Points on a hilly landscape, in no order, each with its height.
From any point a climber steps to the highest of the 5 points nearest to it. It stops when none of these is higher. Distance is the straight distance between rows; heights are no part of it.
q_831 (h 432): [168 133 147 121 128 151 127 138 131  96 101 144  93 145 120 112 136 156
  99 107 160]
q_148 (h 131): [ 93 133 148 126 146  83 120 131 122 136 178 125 139 127 111 161 141 108
 205 154 100]
q_821 (h 310): [110 119 113 111 113 124 149  96 137 141 153 144 122 122 113 170 124 117
 130 112 105]
q_582 (h 511): [208 115 201 107 127 181  94 189 103 102  62 126 116 130 124  47 114 134
  96 107 151]
q_144 (h 295): [133 119 140 111 125 165 135 122 137 124  80 148  90 139 114 141 151 150
  72  90 175]
q_386 (h 224): [158 166 105 133 134 104 147 166 135  70 142 129 131 117 144  65 117 138
 135 140 106]
q_328 (h 275): [164 162 113 133 136 124 144 152 141  75 131 140 110 123 130  91 117 140
 130 121 120]
q_255 (h 293): [ 96 116 104 117 111 145 144  74 136 160 135 135 125 114 124 182 124 121
  99 108 130]
q_448 (h 429): [176 137 153 123 131 156 121 162 122  90  83 136  96 140 120  90 129 158
  98 117 158]
q_412 (h 454): [183 143 161 117 132 156 119 175 121  89  85 131  96 145 131  73 134 150
 101 128 158]
q_158 (h 274): [108 116 127 119 137 100 136 116 126 131 181 140 129 125 102 150 122 107
 181 129  93]
q_794 (h 402): [ 71  77  90 169 142 195 102  69  93 241 113 148 148  82 150 224 112 136
  95 117 115]
q_466 (h 219): [102 117 142 118 142  91 125 117 127 142 178 124 129 122 107 149 134 108
 197 140  88]
q_12 (h 599): [ 67  91 111 142 131 141  99  71 103 227 133 122 160 111 142 207 122 118
 138 146 125]
q_389 (h 571): [ 84  93  95 131 116 157 134  71 114 202 132 130 149 105 133 201 113 117
 103 120 123]
q_507 (h 269): [123 136 117 114 128 111 145 106 134 124 171 138 119 117 105 148 117 116
 152 128  92]
q_420 (h 191): [172 165 120 133 137 115 143 165 141  70 121 127 128 127 143  63 119 141
 128 135 130]
q_58 (h 488): [204 120 203 110 124 167 110 191 108 105  62 110 123 146 132  39 113 126
  91 115 137]
q_911 (h 415): [ 94 112  97 133 106 165 137  70 136 170 110 146 136 103 139 188 123 143
  70 104 141]
q_359 (h 144): [174 158 126 135 135 125 139 172 134  75 109 131 119 134 139  75 126 144
 119 131 130]
q_35 (h 436): [133 129 119 118 121 162 146 109 142 115 102 146  98 139 115 147 135 150
  86  92 159]
q_368 (h 312): [ 95 109 109 114 111 143 141  81 131 169 146 128 132 117 120 186 120 120
 118 113 114]
q_621 (h 238): [162 166 115 140 126 101 144 175 150  56 123 124 136 126 149  50 111 127
 117 139 118]
q_353 (h 445): [137 134 115 122 121 152 145 111 141 107 125 150  96 128 115 138 130 138
 105  98 146]
q_224 (h 505): [192 133 180 110 130 163 108 181 112  91  72 129  97 148 129  68 135 150
 108 122 154]
q_960 (h 9): [182 162 134 140 128 117 135 181 137  69 107 119 133 138 148  46 126 140
 112 138 141]
q_104 (h 397): [132 140 105 123 122 137 154 109 141 114 137 147 103 118 112 140 119 131
 121 104 129]
q_629 (h 381): [104 111 127 114 120 109 130  92 134 148 162 132 130 120 109 166 125 113
 161 124  99]
q_62 (h 247): [ 90 126 139 116 138  92 117 117 129 151 187 121 145 134 111 157 146 104
 198 147 101]
q_620 (h 473): [211 105 210 105 123 177 107 196  99 111  60 113 131 129 126  36  94 119
  87 108 129]
q_536 (h 380): [ 91 111 135 118 134 100 133  95 132 156 176 121 133 131 112 169 140 103
 175 134 106]
q_607 (h 313): [118 126 118 120 120 119 151  99 143 130 159 147 118 114 109 153 119 116
 144 114 108]
q_470 (h 549): [ 89 102 131 119 124 106 133  90 121 173 162 121 141 125 114 174 129 107
 163 135 110]
q_60 (h 179): [ 42 114  93 175 149  78  88 105 128 202 170  79 145 168 152 211 154 112
 174 183 167]
q_195 (h 384): [141 136 134 116 123 158 131 119 137 116  91 151  91 138 113 137 152 156
  84  95 162]
q_531 (h 194): [152 151 105 125 130 116 146 142 138  92 151 144 116 114 127 106 115 137
 146 127  98]
q_449 (h 229): [182 155 161 130 117 109 149 202 137  51  86 102 160 149 154  17 140 105
 109 141 147]
q_403 (h 478): [ 76  92  91 151 127 184 112  62 108 222 119 140 154  91 151 215 121 140
  84 120 121]
q_242 (h 347): [ 61  95 120 141 123 120  97  72 106 218 148 112 166 130 138 202 129 110
 146 155 120]
q_743 (h 321): [144 171 112 133 123  73 160 186 156  50 126 116 162 125 141  36 111 113
 132 147 102]
q_95 (h 324): [113 115 116 121 106 164 140  96 139 134  99 143 109 129 128 167 144 147
  63  95 158]
q_837 (h 74): [193 155 173 123 121 126 132 199 116  71  78 105 149 143 149  27 129 118
 108 136 154]
q_72 (h 337): [ 42 114 115 162 141  76  95 109 125 200 174  87 156 161 139 199 157 116
 187 178 156]
q_748 (h 345): [ 70  86 111 157 148 134  81  79  99 242 128 115 162 127 144 211 128 122
 140 159 123]
q_7 (h 530): [161 145 117 124 127 139 142 138 145  90 124 142  99 131 117 114 130 154
 114 108 143]
q_848 (h 538): [ 57 112 119 144 141  76  97 105 121 187 171  95 155 159 132 186 158 104
 188 171 148]
q_16 (h 164): [130 135 114 117 127 101 138 126 136 109 162 144 119 110 112 120 117 122
 166 119  94]
q_855 (h 302): [ 49 103 108 161 144  90  77  96 113 218 159  85 163 153 153 206 157 119
 164 177 149]
q_348 (h 263): [ 49  85 109 150 138 112  78  79 110 228 150  94 161 152 147 212 143 125
 164 169 149]
q_226 (h 254): [158 170 108 133 128  98 157 173 140  67 137 124 143 110 140  50 109 126
 136 143  99]
q_43 (h 189): [178 165 142 141 127 108 149 192 139  52  97 111 144 136 154  41 125 132
 113 144 142]
q_303 (h 246): [130 136 107 123 131 121 145 119 136 100 151 138 106 110 112 136 115 124
 151 120 104]
q_735 (h 460): [197 138 183 123 128 154 111 190 102  86  66 116 125 141 136  45 120 137
 100 121 150]
q_135 (h 334): [ 52 102 123 151 138  94  87  88 120 208 159  92 155 150 141 204 151 122
 170 167 146]
q_841 (h 29): [122 134 129 120 142  91 135 131 134 113 169 134 134 114 118 123 119 117
 181 149  79]
q_333 (h 192): [143 157 111 128 133 106 149 154 143  76 143 139 128 107 132  89 113 132
 145 141  88]
q_698 (h 199): [139 160 109 127 130  83 154 169 134  61 148 126 150 101 146  57 103 122
 153 151  74]
q_40 (h 319): [134 135 101 115 121 131 152 105 137 112 153 150 105 115 109 146 116 130
 138 105 113]
q_612 (h 101): [117 131 132 117 135 104 133 124 138 119 170 132 127 110 113 133 121 109
 189 136  81]
q_19 (h 560): [124 151 128 125 142  88 141 150 126  90 166 135 146 100 126  92 112 115
 185 151  71]
q_753 (h 555): [171 168 134 138 128  87 161 199 145  43 108 105 158 137 155  23 129 117
 111 146 129]
q_958 (h 159): [ 79  96 125 122 117 121 118  69 117 194 158 118 158 126 124 195 122 114
 148 137 123]
q_398 (h 220): [ 94 106 109 125 112 131 140  81 132 161 154 137 130 114 110 169 121 111
 130 118 116]
q_697 (h 403): [ 62  91 107 136 126 140 111  64 111 222 145 113 163 118 139 200 124 119
 136 144 116]
q_223 (h 409): [103 123 106 123 108 160 152  82 143 146 119 137 115 118 124 175 129 139
  81 102 146]
q_64 (h 583): [125 126 107 121 117 149 150  97 141 126 126 153 106 127 112 158 134 137
  92 101 145]
q_66 (h 296): [186 143 174 126 128 134 110 190 118  82  79 111 131 144 143  44 127 138
 106 138 154]
q_772 (h 609): [155 139 124 132 125 147 137 135 136  91 109 151  88 136 120 119 141 152
  99 103 152]
q_288 (h 301): [ 88 103 111 124 116 139 132  68 130 183 144 124 141 118 118 189 118 107
 123 120 121]
q_30 (h 407): [ 72  78  99 154 138 172  93  65  95 241 124 128 160  98 145 206 123 132
 117 136 122]
q_978 (h 506): [186 120 171 111 135 175 102 167 115 102  78 148  92 148 112  86 140 149
  89 108 162]
q_247 (h 311): [ 75 123 137 140 144  73 107 112 120 168 174  97 143 146 116 182 162 100
 196 161 131]
q_29 (h 272): [151 139 114 126 134 127 146 133 146  86 141 147 109 124 124 118 124 136
 126 115 123]
q_617 (h 322): [149 160 118 136 114  69 176 208 159  39 116 111 180 134 147  20 118 103
 120 149 111]
q_819 (h 533): [172 155 127 133 136 141 131 154 135  86 114 145  98 133 134  95 125 152
 115 117 140]
q_84 (h 524): [201 118 188 114 131 172 102 185 111 105  67 134 101 148 120  66 126 141
  89 108 152]
q_442 (h 139): [186 157 141 136 129 140 127 175 131  79  94 130 114 136 147  74 131 149
 111 121 145]
q_391 (h 245): [ 71  95 129 128 128 105 113  90 117 191 159 109 155 143 124 184 139 101
 161 145 121]
q_53 (h 237): [191 147 160 126 129 140 121 185 123  79  81 127 115 142 142  58 128 144
 109 131 150]
q_427 (h 204): [148 159 117 126 133 101 144 146 138  91 162 140 132 103 126  88 110 122
 166 137  74]
q_11 (h 539): [187 119 195 106 130 176  98 170 110 111  68 131  91 143 117  78 131 144
  89 105 151]
q_883 (h 427): [152 145 114 124 122 149 147 120 140  98 122 149  91 136 117 130 139 148
 105  99 144]
q_343 (h 425): [159 119 163 115 128 170 113 153 121 114  78 141  91 150 106 107 147 154
  86 102 164]
q_337 (h 354): [126 127 120 115 114 167 135 112 140 126  96 147  89 130 121 153 145 150
  75  95 164]
q_283 (h 382): [ 61 118 131 147 142  76 104 111 126 182 181  94 150 155 117 193 162 104
 193 167 142]
q_228 (h 331): [124 137 109 122 121 133 151  95 140 119 149 150 115 117 111 146 124 127
 124 105 118]
q_876 (h 495): [ 83 101  84 135 113 171 127  70 122 193 115 133 141  95 146 195 116 134
  77 103 130]

Call two points neighbours if one is among the 5 nearest of the other. Go from one point of each pair to the other, from neighbour to neighbour, staying as high as possible. Name the lowest point that can't be avoided.
q_470 / q_848: q_348
q_470 / q_12: q_607
q_12 / q_753: q_449
q_470 / q_19: q_698
q_772 / q_64: q_353
q_772 / q_11: q_448
q_389 / q_64: q_223
